Each row is a point on a landscape with many valleys, with its height.
A ball rolls from a point to the lowest of its 6 nearest points, and stops where none of them is lower. Distance is the straight distance between rows; heights are no part of it.
goful: [ 74 129 142 100 137 106  88 143 114 145 109 137  95]  (h 17.1)
diger: [141 169 150 139  71 101 120 140  99 135 186 123 118]  (h 11.8)
lel: [149 167 140 152  84  93 107 184  70  89 123 136  90]  (h 24.9)
genob: [151 180 140 153  54 103 134 143  99 102 181 127 135]  (h 11.4)
boke: [149  94 106 110 179 152 156  70 173 171 124 126 155]  (h 60.1)
San: [107 118 136 129 109 148 123 130 140 101 109 128 127]  (h 38.8)
feba: [131  95 139 139 129 167 129 124 147  69  87 110 118]  (h 41.6)
Tekid: [110 126 132 119 103 160 154 105 159 123 153 117 150]  (h 72.2)
felep: [214 156 118 175  83  66 144 182  56  86 171 130 105]  (h 29.7)
ganu: [168 164 137 163  66  94 120 165  73  96 172 128 107]  (h 28.6)
kofol: [143  76 139 132 152 175 135 104 156  97  91  98 111]  (h 58.1)
tumef: [111 127 142 132  96 145 132 129 137 104 142 116 135]  (h 54.6)
ruzif: [134 171 138 145  75  91 104 152  82 111 162 142  93]  (h 11.7)
Demoz: [118  86  99 106 203 125 112 109 155 185  89 138 132]  (h 72.0)
pezu: [107 121 129 108 113 150 152 101 164 143 152 121 158]  (h 84.2)
livan: [104 131 147 137 105 129 101 144 121  96 116 121 110]  (h 27.1)
Lanu: [ 85 149 138 112 126  81  96 120 118 186 160 147 135]  (h 13.3)
Vuluz: [101 118 118 111 154 126 129 103 150 163 117 145 147]  (h 60.6)
piluz: [ 82 142 127 108 156  79  97 127 127 186 126 157 118]  (h 35.8)
sepov: [ 89 132 136 111 125 114 101 118 131 142 126 143 124]  (h 25.9)
dak: [146 166 137 134  63 137 163 142 120  80 166 115 155]  (h 24.8)
Teb: [141 154 127 141  74 141 158 171 107  68 141 128 159]  (h 8.2)
muvi: [110 120  99 116 152 129 143  90 154 184 140 143 183]  (h 76.8)
badan: [131  74 127 118 195 157 113  93 151 145  84 113 111]  (h 65.4)
Gunov: [ 82 121 115 107 160  91 103 125 141 177 121 147 133]  (h 37.2)
Nodi: [179 171 118 159  74 105 155 187  79  73 167 121 138]  (h 18.2)
Vada: [ 66 126 127  93 157 109  92 130 128 176 109 142 114]  (h 20.0)
ved: [171 164 122 171 100  67 120 209  54  78 129 139  92]  (h 36.5)
rigaz: [ 95 140 132 118 118 122 126 110 140 159 159 135 149]  (h 67.9)
Siru: [102 127 144 124 104 142 120 123 139 124 137 136 137]  (h 47.9)
fafo: [211 108  81 135 241 156 151  86 152 198 100 127 135]  (h 78.4)
vuri: [ 94 153 152 124 112  91  99 136 110 142 141 145 101]  (h 24.1)
mozar: [202 101 115 138 249 153 133  90 157 201  97 118 114]  (h 77.3)
git: [178  83  91 125 242 133 124 100 149 201  87 136 119]  (h 75.5)
nifa: [154  90  83 115 222 132 142  91 156 196 101 150 139]  (h 73.6)
fug: [135 157 138 153  83 124 135 178 101  74 130 122 126]  (h 16.9)
nibam: [130 123 126 131 101 169 152 135 142  82 114 118 146]  (h 36.9)
zud: [149  90 114 116 204 144 129  80 159 178  99 124 131]  (h 70.9)
Nula: [123 152 135 130  74 137 143 133 124 100 157 114 139]  (h 48.1)
bita: [121 119 143 141 103 140 131 174 115  53  86 119 125]  (h 8.9)
bobi: [125 135 128 152  92 145 142 174 114  60 104 117 142]  (h 19.9)
bez: [125 126 133 113 100 174 159 116 159  93 145 112 149]  (h 53.6)
neza: [136  94 137 123 131 182 164 100 161 109 114 102 132]  (h 42.3)
vus: [117 105 106 108 170 138 135  84 161 176 120 139 159]  (h 71.0)
vinem: [101 153 152 118 104  90  87 161  92 115 133 133  84]  (h 22.7)
zuzot: [132 163 139 153  76  98 116 162  85  91 143 126 111]  (h 21.8)
bufu: [140  96 129 110 143 179 170  85 162 125 137 111 147]  (h 10.0)
Bipin: [ 83 110 140 104 152 118  96 124 133 147 102 132 107]  (h 12.7)
peta: [124 102 129 116 154 167 141  92 156 136 113 120 131]  (h 49.4)

Call two points neighbours if one is among the 6 nearest of the other. Go from one point of each pair to the other, from neighbour to neighbour, staying as low as possible. Name the highest point that can't be avoided.
Bipin and bita | vinem
bufu and Teb | neza
Lanu and Bipin | Vada
genob and Teb | Nodi
bita and Teb | fug

For each start below, name the point where the ball stops.
vinem | genob
lel | genob
muvi | Bipin
nibam | Teb
mozar | bufu
